Each row is a point on a tangle of strands that fork and nearly touch. The rows are in no order.
Points whose rows are less than 50.5 apart are linked; no others are.
j80: [  7   8 -10  12   3 -27 -13   6  25  -3  -4  36 -24  18   2  -4  -9   3
  12   6   1  -7   4  19 -20  14   5]
j504: [  7  -3   9 -29   9  18  10   6  -6 -23  13 -26 -27   3   4  -3  31   3
   5 -12  -3  -6  22   5  -3   5   0]
j816: [  0  -9   7  -9  12   1   8   1   0 -31  -5 -13 -22  11  -1   8  -8  -2
   3 -27  17  25 -11  14  -6 -23   8]
j685: [ 13   4   6 -28   2  29  -3 -10 -19   1  20 -20  -4  -2  -5 -12  19  -8
   5  21  -2  23  23  17  -5  10  -7]
j967: [ -6  -5  28 -23  21  21  14   0 -19 -27   4 -12 -23   3  21  12  10   9
   1  13   6  16  23  -5   0 -16   5]
j616: [  1  28 -16   3  -6  -8  -2   3  31   8 -22  -2  25   3  16  -7 -24  -9
   8  32  -8 -11  15  10   3  -4 -14]
j602: [ -4  -3   2  13  17 -18  14  -7  14  15  -9  33  21 -30  18  11  -3  -2
   0  11 -24   3   7   0  16  10   7]
j402: [ -6  24  -9  10  -1 -14 -14  14  42 -16 -12  17   3  22   2 -15 -17 -15
  18   5  -2 -25 -11  23 -13   9   6]
j418: [-16 -10  29 -23  13   6   8  -3 -33 -22   0  -7 -16   0  13   5   5   4
 -16  15  14   8   7 -13   6 -14  17]
j460: [ 19  18   2   4   6  -7 -17   5  -8  18  -1  25  11 -15  18 -15   2  26
 -31  33 -10   4   6 -10   6  14  17]
j446: [ -6   0  11   9   3  26  -1   5   1   1 -14  18  13 -25  -1 -11 -18 -18
 -18  -7   0  17 -23 -14  11  -7   1]
j381: [-15 -19  -1   4  -5 -15   1 -13   3 -12  -4   7 -32  15  14  28   3  28
  23   6  -2   5   9  10 -15  -9 -12]
j274: [ 11  11 -16   1   0  16 -11  -1   7  25   4   1  -5  15 -27 -18 -15  -3
   6  11   3 -22  -1  10  -9  27 -11]
j373: [  7  17  -8   5  17   2  -2   3   6  19 -17  22  25 -23  19  -3 -14  -5
 -14  22 -18  -5  -5 -21  12   0  -4]
j819: [  3  12  22 -18 -17 -13   8  15 -11  -9  24  -3   1  -5  25   5  25   6
  -5  37 -14  16  21   2   0  -1  -5]
j839: [ -7 -13  -3  -5   6 -14   1   4   3 -25  -6  14 -39   4  -6   7  -2   6
   1 -23  16  16 -12   8 -14 -19  -4]
j847: [  7   6   8 -15  -1  41   0  -6   7 -25   3  12 -34  12 -16 -14   2 -20
 -22  -3   9   1   3  11 -16  -1  -6]
j270: [ -3  -6 -30  -3  -4  13   2 -14   4  17  -2 -33  15  13 -12  -2  -5 -13
  24  13  -7   2   5  27  -5   5 -18]
j266: [ 18  21  10  -1 -13 -16 -15  17  -4  30  23   1  23  -5   6 -17  11  -2
  -3  11  -4 -14   4 -11  20  -1  11]
j442: [ -2  -1   5   6  -3   0 -12  13 -10  17   5  -8  20 -19   1  -4   5  -3
  -7  -9   5  -6 -15 -23  12  -4  -1]
j664: [-22  14  -8   7  -2   3  -2  -6   9  12 -20 -13   6   9  11   9 -19   6
  10  25  -4 -22   7 -10   2  -9 -17]
j946: [-14 -17  12  -5   4 -10  -5  -4 -10  -2  -1  22 -21 -19  -2  -4   3   2
 -16 -23   5   3 -25 -27   6  -2   8]
j128: [  8  -1 -24  -3  18 -36   0   9  13  20   1  29   0  -9  -3 -10   3   0
  11 -16 -22 -20   0  -6  11  -5   0]
j849: [-16   5  -7  21  11 -11  14   5   2   0  -2   2  17  -8   4   8  -4  -7
   6   2  -5  27  -5  -5  11 -16  -6]
j443: [ -1  -9   6 -22 -14 -33   9   9  -4  -5  18  17 -33  -5  -8  -1  24   6
  -6 -19   1 -18  -2 -11  -5   3   4]
j212: [ -3 -12  17 -25  -9  -4   0   7 -13 -14   6  16 -28  -9   0 -15   4  -2
 -26 -19  10  -9 -21 -27  -2  -5   8]
j90: [-11  -1  -7   9  -1  40   4 -22   0   9 -11 -18   7   5  -7   3 -32  -7
  19  28   6  13   8  16  -7 -16  -7]
j702: [  2  -2 -20   0  16  -3  -9   6   1  20 -15  20  -7  -8   7   2 -16   8
  -4  -3   2 -32 -15 -33   3  -2  -7]
j993: [-12  16 -17   9   0 -14   5  -7  15   7 -26   4  18  -5  22   7 -26  -7
   4  29  -7  -4  12 -12   6  -5 -14]
j887: [-14   1 -16  20   3   5  -2 -19  -2   9 -23  18  -2 -11  19  18 -15  33
  -9  36  -5  -7  -5 -11  -4   8   2]
j764: [ -4 -17   7   1   3  30 -10 -13 -18  -7 -10 -22 -25  10  -4  15 -18  20
   8   4  19 -11  15  -6 -10  -7  -8]
j615: [ -2   3 -10  14   0   6   4   2 -12  19  15 -13  34   6   6  23   0  11
   7  18   2 -14  11  -8  16   1 -19]
j96: [ 17   0  -4 -15  -3  -5  -9   9  -3  -3  21 -19  -7   7 -26  -7  13  -3
  -6 -34   1 -17   2  13 -21  29   6]
j308: [-10 -11 -13   9  -6 -10   4  -1  -1  -5   1 -21  -1  22  11  21   4  25
  25   2  -4 -16   2  -4  -1  -4 -26]
j982: [-10   2  -3  17  -1   8 -15 -12  15  -7 -28  13 -15  -3  18   3 -23  28
 -16  38  11   8  -1   6 -24  -2  -4]
j984: [ 11  18  -9  15  -3   4  -4  15  19  14  -4   5  21   6  16  -2 -15   9
   1  35  -2   0  16  11  -2   1  -4]
j231: [ -4 -12  -3  -8  -9   0  -2  -9 -16  23  25 -30  36  -9 -15 -12  15 -12
   1  -2  -6  13  -4  10   8   9   9]
j324: [ -2 -12  21  -3 -12   2   1  -2 -38 -13   6 -20  13 -15  -2  -6   9 -15
   3   2  21  -3 -12 -23  17   1  27]
j380: [  7   6  -6  -7 -10  25 -20 -15   6  12   0  -3 -22  13 -21 -18 -19  -6
   8  17   5 -10  -1  17 -22  18 -16]
j863: [ 23  18  -9  13   5 -10 -14  16   8  12  -1  21  17  -4  13 -18  -8  14
 -10  32  -8   0  21   2   4   9  11]
j476: [ -3  -9 -14   2  -5 -26  -2  10  16   1 -10  12 -39  14  -6   0  -7  14
  12 -14   4 -26  -9   7 -19   6  -9]
j36: [ -8   2  -6  15   3  25  17  -6   6   2  -6 -13  23  -4  -9   1 -22 -14
   7   7   5  20   7  15   4 -12  -4]
j304: [ -5   6 -10  23   4  -1  -5  -2  -9  20   0   9  22   3  17  22   8  21
  -5  36   3  -9   3 -19  15   3 -11]
j49: [ 18  11  11  -7 -15  10 -14  -1 -17  14  22  -5   3   1   3  15  17  16
 -10  19  11 -11  25  -4   0   7 -10]
j516: [  6   2   6 -17  -1  16  -2  10   3 -21   2  11 -39   9  -7  -3   4  -4
 -21 -13  15 -13   9   0 -21   1  -5]
j554: [ -9 -16  13 -27 -20  10  15  14 -18 -25  11  -2 -24  -7  10 -23   6 -18
 -11  -9   4  -7 -13 -19  -2 -11  17]
j735: [ -4 -25 -19  -1   7  -3   6   3  -8  -9  -2 -27  -2   6 -12   9  -2  13
   7 -34  11 -16  -6  -7  -7  -9  -4]
j200: [  6   6   9 -16   6   0  10   9   1 -30  11 -17 -32  11  16  11  30   5
  10  -4  -3  14  17  16  -2  -9  -7]
j918: [-21 -14  -5  22  -2  -5   9 -18   2   6 -13  24 -12  -4  15  26  -4  26
   2  17  -1   1   5   0  -8   5  -2]
j469: [-12  -7  13   7   3 -13   1   2  -9   9  -6  26   8 -29  13  -1   1  -1
  -9  12  -6  21 -16 -15  12   9   7]
j864: [ 14   4   3 -17  -6  39 -13 -12  -3   1   2   8 -25  11 -36 -20  -8 -14
 -19   8  10   6  -4   0  -9   9  -7]
j701: [ 15  15   4   6 -15  33 -17  -6  21   5 -13  15 -16  17  -8 -15 -23 -13
  -8  18   9  -9   1  18 -25  11   0]
j131: [-11 -11  -7   2   1 -10  15  -1 -14  11  14 -40  42  -7 -11   2  24  -9
   4 -14  -3  -6  -6  -1  17   2   7]
j671: [  5   7  -8  14  11   1 -11  -3  -5  15 -13  21   5 -13  17   2  -8  35
 -22  34  -5   2  -1 -17   2   8  10]
j806: [ 15  10  -5  -1   0 -15 -12  12   2   9   4  29 -17   8   6  -5   5  14
 -13  12   7  -8   6   0 -12   6   2]
j969: [-12  -2  18  -4 -14 -13   1   1 -24  -3   4  13   4 -21  16   0   9  -6
 -16  24   6  17  -3 -18   9  -4  16]
j706: [  1   1  22  -8   5  13   5  -8 -12 -21   2 -13  -6   1  14  14  -1   4
   1  13   6  35  17  11  -1 -18   0]
j935: [  9  14  -1  10  -7 -13   3  15  24 -24   1   2   1   6   4  -1   6 -11
   5   0   6  26  -2  30 -14 -11  -9]
j179: [ -8 -16 -14   5   6  -2  -1  12   8  -9  -3  -8 -11   1 -12  -5 -10   3
  -3 -35   7  -5 -17  -7  -1 -12  -7]
j63: [ -2   8  19 -15 -18   2  10   9 -19 -10  18  -3  -2 -16  25  -5  12 -10
 -12  30  -6  10  12  -5   2  -9   9]
j253: [ -2  10 -29  -3   4  -5  16  -2   3  10  -7 -23  34  -4  -4   8  -2 -23
  -5 -22  -4  -2   0  -4  17  -4  -6]
j317: [ 15  15   1  -4  -8  10 -12   5   5 -13   4  -4 -31  13  -5   7   3  -1
  -3 -11  12  -7  11  14 -22   3 -13]
j743: [ -2   9  11   4  -3  -5   3   5   8 -26   4  -7   2  -2  10   8   6  -4
   6  13   7  45   9  20  -8 -21  -3]
j362: [  5  14  -4  10  -8  25   9  -9  11   8   6 -10  26  -3  -9 -12  -5 -21
  -2   9  -2  36   4  25   0 -11  -1]
j354: [ 10   2  10 -16 -25   5  -1   3 -10  -1  13  -7  -3  -4 -18 -31   1 -18
 -12 -33  -5  -4 -16  -1   0   9  15]
j498: [  1  -1 -13   6  20 -16  10 -19  15  14 -25  35  12 -20  15  11 -20  -4
  -1   4 -30 -18   2 -11   9   2   0]
j370: [ -5  -2  13  -4  -9  27  -1  -2 -10  -2  -1   3   2  -9 -17 -14 -16 -18
 -16 -19   8  23 -16  -5   8  -6   9]
j126: [ 13  -3 -22  -4  -1  15 -19  -9   1  10  -2 -34   0  18 -10  -8   7  -5
  28  17  -5   6  -1  33 -17  28 -18]
j47: [  7   9   7 -10 -22  -3   2   9   0  -8  11 -15  -5   5  -6 -19   5 -24
 -16 -35  -2  15 -11  20  -6   2   9]
j405: [-11 -18   9  -6   8  -4  10 -10   6 -22 -10  33 -35  -8  -4   4  -5   0
 -12 -20   8  26  -3   2 -13 -15   5]
j153: [  1   2 -12   9   5 -25  11   4  38  -8  -9  24  -4   2  -3  -2  -7  -5
  12  -8  -6  13 -11  15 -13 -10  -3]
j939: [  4   0  -5   1 -16   9  11   6  18   2   1  -9  19   5 -15 -21   1 -32
 -14 -33 -11  19 -21  24   2  -5  10]
j87: [-10  -7  -1   6   7  31  -6 -10 -15  -1 -17  -5 -20   0   5  10 -17  14
 -15  13  24   3   5  -6 -12 -14   2]
j265: [ 24   1 -10  -6  -1  10 -10 -18  -9  -5  13 -32  -1  21   3  10  30  11
  26   4 -10  23  31  23   0  23  -9]
j55: [ 13  13 -33 -11  -5 -23   6   3  12  18   6 -17  24  10  -7  -2   5  -1
  11 -18  -9 -29   5  -1  11   4  -6]
j425: [ 11  10  -8  11  15  14  -6   6  20   9 -21  20  14  -9  15 -20 -26   3
 -28  19 -14  -1  -6 -10   1   0   3]
j459: [  4  19  -8   9 -10   7  12   8  15  17  10  -8  38  -8  -5 -10  -7 -21
  -5  -2 -16  22  -1  15   9 -11  -1]
j998: [  4  12 -14  13  10  -7   1  10  29   6 -22  25   3  -4  12 -14 -27  -2
  -5  13 -12  -4  -4  -1  -5  -4  -6]
j904: [  4  -3 -22   0  -3  22  -4  -9  -3  27   2 -17  12  -2 -18   0 -12   4
  10   7   8 -34   4 -16  -1  13 -16]
j793: [ 20  -6  10   7   7 -19  -9  -1   6   9  -5  48  -8 -14   9 -23   6   6
  -9 -15 -29 -10   8   6   5   8  26]
j471: [-12   4  -1   9 -10  16  -3  -4  21 -15 -17 -23  -9  14   3   5 -10  -4
  28   4   8  -4  -1  27 -18 -15  -9]
j201: [ -8  -8  18  -7 -15  20   4  -6 -21   5  13 -12  19 -16 -12 -25 -12 -26
   1 -13  -4  25 -14   0  14  -1  17]
j886: [ 15   4   6  -2 -11   5  -6  -3 -15  13  34 -21  24   5  -1  16  26  15
   6  12  -1  -1  19   7   3   6 -14]
j673: [ 17   6   5 -12   1 -18 -17  16  -4   5  15   2 -15   2 -16 -11  15  19
 -10 -15  19 -34  -4 -23  -5  13  -2]
j719: [-10 -10 -17   0   0 -29   9  -8  13  19  -2  14  -3  12  -2  15   5  18
  15  -6 -13 -30   1  -9   9   0 -12]
j10: [  3  -9   5  10  -2 -30 -10   4  -5  17  12 -14  22 -20   0  -6  12  -4
   2  -4  -3 -24 -24 -32  19   4   3]
j174: [-11 -14  22   4  10  -5  14  -9 -32 -10  14 -39  43  10  -2  17  22   7
  15  -7   0   8  -2  -1  12   9  20]
j734: [ 24  18   4  -7  -3  -7  -9  19  -3  -5  23  -8 -17  13  -2  10  21   8
   1   0   5 -21  23  15  -4  22  -9]
j562: [ 11  11 -16   6   7 -19  -6  23  16  15   1  13   0   6  -2 -13  -4  -1
   4 -11  -4 -18  -2  -8   0  -1  -2]
j346: [  2  -4 -34  -1  -3 -11   6  -9   1  12   7 -37  33  14  -6  16  15   7
  11 -12 -12 -29  10  -6   3   8 -13]
j69: [ 17   1   9  -4   8 -25 -15  15   2  18   1  38 -13  -7  -2 -23   6   7
 -12 -13 -11 -15  -8 -11   6   5  14]
j470: [ -6   8   3  11  -3  -2   3   2 -11  21  20 -18  44  -6  -1  12  16   0
  -1  15  -5  -3   7 -10  25   3  -7]
j883: [  3  16  -1  14  -8  22 -14   2  34  -9 -26  15  -5   9   2 -16 -27  -4
  -8  16   4  -2  -7   7 -19  -3   3]
j363: [ -1  -6  15   1  -3  15  -3  -2 -18  11  14 -11   8 -15  -9   0   0  -2
 -11  -5  19   2   2 -12   4  -2   1]
j278: [-13 -24   4  12  17 -16  10  -2 -25 -12  17 -23  32  12   2  26  28  12
  16  -8  -3   0 -11  -8  12   0   0]
j464: [  8 -21  -2 -12   4  12 -11 -18 -18  15  25 -35  23   0 -23  -8  19   6
   7   8   2  11   7   6  -4  11  -2]
j406: [ -1 -10   9  -3  12  30  -5 -14 -27   7   9 -15  10  -3 -14   5 -11   5
   1  10  15  16   8   6   4   0   1]
j509: [ -2  15 -25  -3 -10  12   0 -11  11  30  -4 -21  12   7  -9  -1 -15  -5
  16  15  -3 -22  10   7  -5   4 -21]
j46: [ 13  14   1 -17 -11  14  -3  -1  -4  -6  15 -17  -6  -1  -6  -2  21 -12
   1   1  -4  19  21  30  -9  13 -12]
j792: [ 16 -25 -20  -5   1  12  -9 -10  -7  10  16 -36  10   6 -18   6   8  13
  13  -3  -5   4   9  11 -10  12 -11]
j979: [ -6   8   2   5 -11  19 -18 -16  16  -3  -9 -34 -10  21   3   3   8   7
  39   0  -2  -3   9  35 -18   3 -11]
j666: [ -1   9 -21   3  12 -27  17   4  35  -4  -8  20  14 -11  -1  -3  -4 -17
   8 -21 -24  13 -14   5   6 -11   0]
j630: [ -3  10 -13   9  20  -4  -2  -2  -3  15 -14  18  29 -17  18  20   3   6
 -11  35 -13  -4   0 -20  21   4  -1]
j797: [ -2   6  19   6   2  21  -6   7 -11  16  -7  12  31 -30   6 -12 -11 -23
 -16   4  -7   5 -24 -21  16   3   7]
j921: [  3   3  -9  -1  -8  -6 -11   9  11 -17  -7   1 -43  17   0   8  -8   9
  14  -5  14 -12  -2  11 -28  -2 -11]
j185: [  7  -4   1   0  19  -1 -21   4  -4  23 -12  26 -13 -19   4  -8  -7  12
 -25  -7  -3 -21 -22 -29   5   0  10]
j287: [ 16  11  11 -16  -5 -28 -21  18  -8   7  15  18 -17   1   0 -26  13   1
 -17 -11   4 -26  -2 -18   3   8  15]
j514: [-13  -2 -22   3  11  12  17 -10  -5  10  -2 -24  31  -3 -15  11  -3 -19
   3  -6   1  14   2   6  14  -6  -3]
j656: [ 16   2   3 -10 -15  -6  -2   7 -11   1  28 -29   8   5  -2   7  27   5
   8  -5  -7   6  18  20  -3  12  -7]
j466: [  0   0  -3  15  -1   2  -3  -3  41 -13 -33  29   2  -9  15 -17 -27   2
  -8  20  -1   9 -15   9 -12  -1  -4]
j652: [ -2 -10  14  -7 -12 -29   9  -3   3   9   7  40 -26 -13   4   5  17   9
  -7 -19  -6  -6   5  -5  -2   5  19]
j815: [ 22   3   6 -20  -4  16 -11   6 -12  -3  18 -12 -29   6  -6  10  23   6
   1   6  11 -27  27  -4 -13  22  -8]
j463: [-13 -15  18 -17   0 -15   7  -6 -27 -28   9 -11  -3   0   2   8  10   2
   6 -10   9  19  -7  -3   6 -10  13]
j399: [-18   3 -22   0  -3  13   9 -14  15  -6 -20 -25   2   8 -10  -7 -25 -21
  13 -19   1 -12  -4   8  -4 -14  -4]
j501: [  4   3  10  -6   0  -4  -7  12  -2  18   5  11   7 -13   1 -21  -7 -12
 -16 -28  -6  -2 -28 -17  13  -2   6]
j383: [ -5   6   2   8   3  30  -6  -2   1  -2 -20  16 -18   0   2  -2 -25   4
 -27   0  14   2 -10 -19  -7 -11  -2]
j648: [-17   5   0  18  -1  -2  12  11 -11   3   9 -16  37  -2   7  16   8  -4
   5   6  -5  19   2   3  16  -8  -5]
j596: [  1  -2  -1   9  -4  27   4   5  14  -7 -20  15 -13   9 -10  -9 -23 -10
 -14 -25  13  12 -19  -9  -7 -18  -1]
j177: [-16 -14  13  11  -3 -10  12 -19  -9   0  -1  32 -15  -7   9  34  13  25
  -9  -1   6  -5   8  -4   2   6   5]
j39: [  4  -8   9  22  13 -17  17  -6  27   2 -23  34  10 -31  21  15 -11   9
  -9 -16 -22 -11  13   5  13   5  16]
j932: [ -1 -14  12 -19 -18   6  11  -1 -34 -23  14 -15  -6 -14   9 -16   1 -25
  -7  -6  15   2  -9 -16  12  -9  28]
j218: [-15 -15 -10  10  24   1  -1  -2 -15   4 -27  12   0 -13  -6  16   7   3
  -2  -2  15 -30 -20 -33  16   6 -10]
j490: [-14   6 -10  10   3  15   7   1  26  -8 -19   9  -6   3   6  -7 -29 -17
   2  -9   2   8 -19  -3  -3 -23  -7]
j217: [-22  -9  21 -10   8  10   1  -6 -35 -17  -5  13 -17 -12   8  -3   5  -2
 -30  11  24   5 -10 -24   7 -11  15]
j561: [ 20 -16   4 -20   3  23 -13 -14 -15  -5   9 -17 -19   7 -14   9  11  14
   5   1   8 -15  25  -7 -17  12  -6]
j281: [ 13  17  -8  -1  -6   8   1  17  33   6  -5   7  12   8 -16 -22  -6 -26
 -12 -34 -21   4 -21   7  11  -1   6]
j136: [-16 -14  15   9   8  -7   6  -6 -14   9 -13  30  -7 -28   2   8   4  -8
  -7 -17  -5  10 -20 -14   7   3   7]
j239: [  9   4 -10   6  -4 -24  -7  17   5   8   6   8 -11  11   2   5   4  18
   6   5   1  -3   2   1  -5   2 -10]
j365: [  3   3  17 -25 -12  30  -1  -8 -12   2  13   6 -21   0 -20 -28   1 -12
 -26   2  11   2   2  -8  -6   8   5]
j804: [-15   0 -15   7  15  -8   5  -2  -7   7 -15  -1   6   1   0  14  -2  -1
   9   4   7 -15  -7 -26  15  -6 -12]
j152: [-20 -13  15  -5  16 -16  16   4 -23 -23   1 -18   8  -3  -1   3  -1  -7
   9 -24  11  32 -21  -1  13  -9  25]
j986: [ 19  22  -7   8  -5   8 -20   9   7  23   5   2  -2  17  -1 -12 -16   6
   3  14   3 -25  12  15  -7  18  -5]
j835: [ -9  -1   4   2  -4  12  -8 -11   2 -21 -19   3 -32   6  22   9  -8  16
  -3  34  11  12  11  11 -24 -12  -6]
j852: [  2  11  24 -12 -27  19  -1   8  15 -16  -2  15   1  -5  -1 -23 -10 -25
 -33   1  -7  24  -4  -1   2  -4  16]
j836: [ -1 -13   1   7 -14 -21  13 -12   4  -8   4  24 -29   8  -1  25   8  18
  11  -9   2   5  15  13 -15  -3  -3]
j862: [ 16  12  -6   9   8 -23 -21  19   7  -2   2  25 -29  20  -3 -10  -5   4
  -2   3   2 -26   9   9  -9  16   4]
j85: [-16  -7   8   8  -3  -2 -10 -11   9 -19 -26   1 -36  13  12  18 -11  19
  19  16  13   6   3  12 -22 -13 -11]
j856: [-13  -7 -22   5   4 -19   9 -12  -9  -9   1 -28  25  20   4  26  11   6
  18   2  -3 -27   0 -11   9   3 -25]
j68: [-16 -14  -3  15  14 -16  12  -8 -17  -4   4 -33  43   7  -9  13  33  -3
   8 -10   5 -16  -6 -21  19   7   1]
j50: [  7  -4 -12  -3   3   5  -9   5   5  19  -7  -8   0  -1  -5  -5 -13  11
   2  -5   9 -47  -2 -31   3   4 -10]
j627: [  5  22 -13  17  -6  -8  -4  19  30  -8  -1  -2   7  15   5  -2  -5  -9
  18   4   0  -3  -2  29 -16   0  -3]
j330: [-14 -17  11   4  14  -9   4  -6 -27 -14   0   6  -5   8  -3  21  10  11
  10   1  17  17  -4  -6   8 -11   3]
j966: [-26 -16   5  12  16 -13  14  -5 -26  -3 -15   8  11  -2 -10  14  20   5
  12   0  16  11 -13 -16  23  -3  -4]
j964: [ 19  17   7   3 -14  12 -11   2  -3   2  12  -6  -8   9  19  18   7  14
  -8  39   5   1  28   9 -14   9 -19]
j382: [ 12  -2 -10   7  -8  18 -13 -19   3  -2   2 -31  -9  17   5   2  16   4
  35   7  -8  10  19  33 -15  20 -15]
j533: [  7  16  13  11  -9   1  -2  17  16  11   4  12  34 -14   6 -21 -16 -22
 -15   4 -20  25 -10   1  11  -4   2]
j134: [ -7  -9   8   4  18  12  14 -12 -22  -2   8 -37  40  10  -6  16   9   1
  21  -1  -2  19   5  13  21   6   7]
j285: [ 12   2   7  -2  -2  30  -4 -12 -18  12  14 -12   6  -2  -4   2   1   5
  -3  23   6  16  21  16  -6   2 -11]
j234: [ 11  -4  14  12   2 -20   5  -3  23   1 -10  42  -5 -25  14  -8  -3  14
 -16 -22 -15  -5  16  10   2   7  23]
j716: [ -7  -6 -11   2  13 -12   4   9  11   5  -3  11   4 -13  -5  -7  -4  -8
  -4 -33 -12  -4 -26 -14  13  -7 -11]
j892: [-20 -17  18 -18   4  -6  17  -6  -9 -24   2  21 -34  -9   6   6   8   1
 -16   4   2  20   3   3  -3 -16  11]
j407: [-15  20 -24  -3  -1  -5   7 -11  26 -14 -28  -8   6  -1   6  -1 -25 -26
   9 -11  -3   1 -11  -4  -2 -19 -11]
j310: [ -6   8  -8   3   7 -20  14  13  24   2  -4  16  26 -18   6 -11  -4 -32
  -4 -13 -30  23 -23  -2  16 -13   2]
j763: [ 15  20   1 -13  -2 -11 -10  19   2 -10  24 -10 -17  12 -12   2  15 -11
  -6 -18   3 -14   9  24 -13  27   4]
j906: [ -7   7  16 -10 -17   0  14   6  -2 -32   4  -3   2  -3   7 -14  -2 -27
 -11  -4  -2  35  -7  12  -3 -18  15]
j873: [ 15   8  10   1 -21 -39 -14  13  -5  20  21  11  12  -6  19 -11  23   1
   3  25  -8  -3   1 -10  16   2  16]
j857: [-13  12  -8   7  -4 -26 -16   4  38 -11 -13  20 -21  21  -1  -6  -8   0
  25  -3  -2 -20 -12  24 -26   2   1]
j720: [ 18  26 -10  15   4  -6 -10  21  17  16  16   4  12  16 -11 -23  -3 -26
  -3 -14 -13 -12   6  19  11  16  14]
j236: [-11  -2 -17   6  -9 -36   6   3  18  12  -4   5 -26  23  -6   9   1  20
  26  -2 -11 -29   0   9  -8   8 -13]
j444: [ 11  19   8  -7  -6  -8  -1   6   1 -11  15   2  -2  11  23  17  22  17
  -7  41  -6  12  30  13  -4   4 -12]
j207: [ 16  15  19  -1 -10  14 -13  13  23  -9 -10  30  -3   0  -7 -25 -18 -16
 -36  -6  -9  18 -12  -7   2   4  10]
j710: [  2  -6   8   7 -10 -20  10 -11   9   4  -2  36 -26  -8  10  24   6  20
  -8  -7   1  -4  22   1  -7   2  16]
j160: [  4 -11   5 -19 -11 -26  -6  15  -3 -10  17 -12 -17  -5 -15  -8  16   8
 -10 -34  11 -24  -9 -16  -9   6   6]
j78: [  2 -17  -9   2   3 -36   1  -2   8  21  10  25 -19   3  -2  11  19  24
  10 -16  -5 -24   4 -13   7   3   2]
j940: [  0 -25 -12  -8  11  15   2  -7  -6  -9  -3 -31  -5  10 -16   9  -6   4
  17 -27   4   1   2  14 -12   0   9]
j343: [-16  -3  21   9  -5  11   6  -1 -35  -1  -1 -16  24 -16  -6  -7   0 -14
   5  -5  11  15 -15  -8  22  -2  17]
j749: [  3  -9   8   1 -16 -40  -4   4 -13  14  24   3  13  -9   7  -4  23  -3
   3   5  -2  -8 -19 -22  19   3  12]
j195: [-19 -10  19  -6  -8 -22  19   0  -9 -27   8   7  -2 -11  14  -5   1 -16
   2   5  -6  47  -3   9   2 -13  12]
j32: [ -3 -16   4   7  11  -2   3  -5 -17 -17   6 -21   4  19   4  25   8  24
  16  -1  11   5   6  -1   3  -7 -13]
j284: [  0 -18   2  -8  22  21  14 -10 -11  -5   2 -28   7   3 -20   1 -14  -3
   6 -23   9  20  -5  11   0  -6  15]
j170: [-17 -19  -2  15  24  -1  13 -14 -22  12 -32  24   2 -11  -8  15  26  10
   3   3   7  -4 -20 -27  20   6  -2]
j454: [ -6 -17   5  10   6 -26   3  -8  -2  26   0  27  -2 -12   1  20  24  11
   4 -16  -7 -23  -4 -16  16   4   5]
j570: [  5  13  19  -7 -26  20   5  -1  10 -20  10   1  10  -3  -5 -18   1 -31
 -15   6  -4  37   2  22  -5  -4  10]
j423: [-20 -22 -13  11  13  -1   3   2 -11 -10  -6 -15  -1   8  -8  16  -4  14
  12 -12  11 -18  -8 -26   1  -8  -9]
j64: [ -2 -12  14  -3  23  14  12  -8 -13 -20  -7 -21  -6  10  -5  14 -19   3
  16 -19  22  21  -6   7   3 -14   7]
j20: [ -7 -22 -10   2  24  22  19 -23 -17   3  -1 -38  24  13 -11  17  -6   3
  28   8   5  11   5  13  10  10   2]
j778: [ -6  -3  16 -16   0 -10  13   6  -1 -27   6  12 -36   0   5  13  20   5
   1   5   0  17  13  10 -10 -18   1]
j166: [  8   8  18 -29 -23  13   3   1  -9  -3  21  -8  -7  -2 -12 -24  14 -19
 -18  -4   0  -3   1  -2  -7  13   9]
j449: [ -4 -10   5   2   3  31  -3 -21   3  -4 -11 -28  -6  15  -5   5 -21   5
  31  12   4   6   7  18 -12 -10  -8]
j948: [ 13 -15   9 -14   7  27  -3 -22 -20 -15   4 -27  -9   8  -3  12  -3  22
  17  -4   9   2  24  -3  -4   4   0]
j70: [ 22  23   6   3  -6  -3 -16  24   1  19  17   6  17   3 -10 -26   3  -8
  -5  -2 -11  -7   4   0  13  13   9]
j956: [ 13  13   5   3  -9  11  -8  18  34  -7 -14  30  12   4 -13 -16 -17 -18
 -14 -20 -14  13 -22  -7  10   0   7]
j594: [-19  -1  10  10  13   0  16   6 -11 -10  -3  -9  15  -1  -2   5  -7 -12
   4 -13   7  33 -11   5   8 -16   9]
j264: [ 10  -3 -17   1 -11   4  -1   0   1  13  12 -32  12   9 -12   9   5  16
  12  -7  -6 -21   7   7 -10  18 -14]
j117: [-26   0 -16   2   3  11   9 -11   4  -4 -18 -25   1  11  -1   6 -22   0
  15   2   4 -20   1  -7  -2 -10 -15]
j937: [  9  11  -3   9  15  -8  -1  16  30   8  -7  26  23 -14   4 -16 -16 -17
  -8   1 -27  11 -11  -5  10  -9  -4]
j221: [ -2  -7  13 -25  -4   9   4   6 -12 -19  13 -12 -30  -1  -7  -7  17   7
  -8 -11   7 -11  10  -7 -12  -4   3]
j643: [ -4  -2 -15   2  17 -11  -1 -14   8  23 -27  28 -11 -12  10   4 -17  11
   4   0 -18 -30  -5 -17   4   2  -2]

A fork is a point with three links. Follow the links from the first point to the second and name the forks in between, in order.
j666, j470: j937, j998
j170, j630: j330
j324, j501: j442
j939, j64: j516
j264, j656: j346, j330, j735, j442
j918, j643: j710
j278, j998: j346, j330
j47, j32: j516, j735, j330
j68, j816: j346, j330, j735
j886, j476: j442, j735, j516

A fork is a point with three links, a tip a point with one. Leave the first point through the second and follow the links. Name the first fork or tip that comes.
j562, j239: j217
j195, j906: j516
j443, j160: j702
j993, j664: j96
j324, j932: j442
j365, j166: j195
j383, j596: j710

Follow the links from the first point to the second, and from the first to the third. Name the last point that the two ways share.
j501, j906, j648: j735
j278, j630, j10: j330
j792, j382, j847: j330
j886, j278, j864: j735
j749, j946, j476: j442
j982, j671, j185: j710
j266, j324, j330: j442
j835, j993, j270: j710
j380, j152, j253: j998
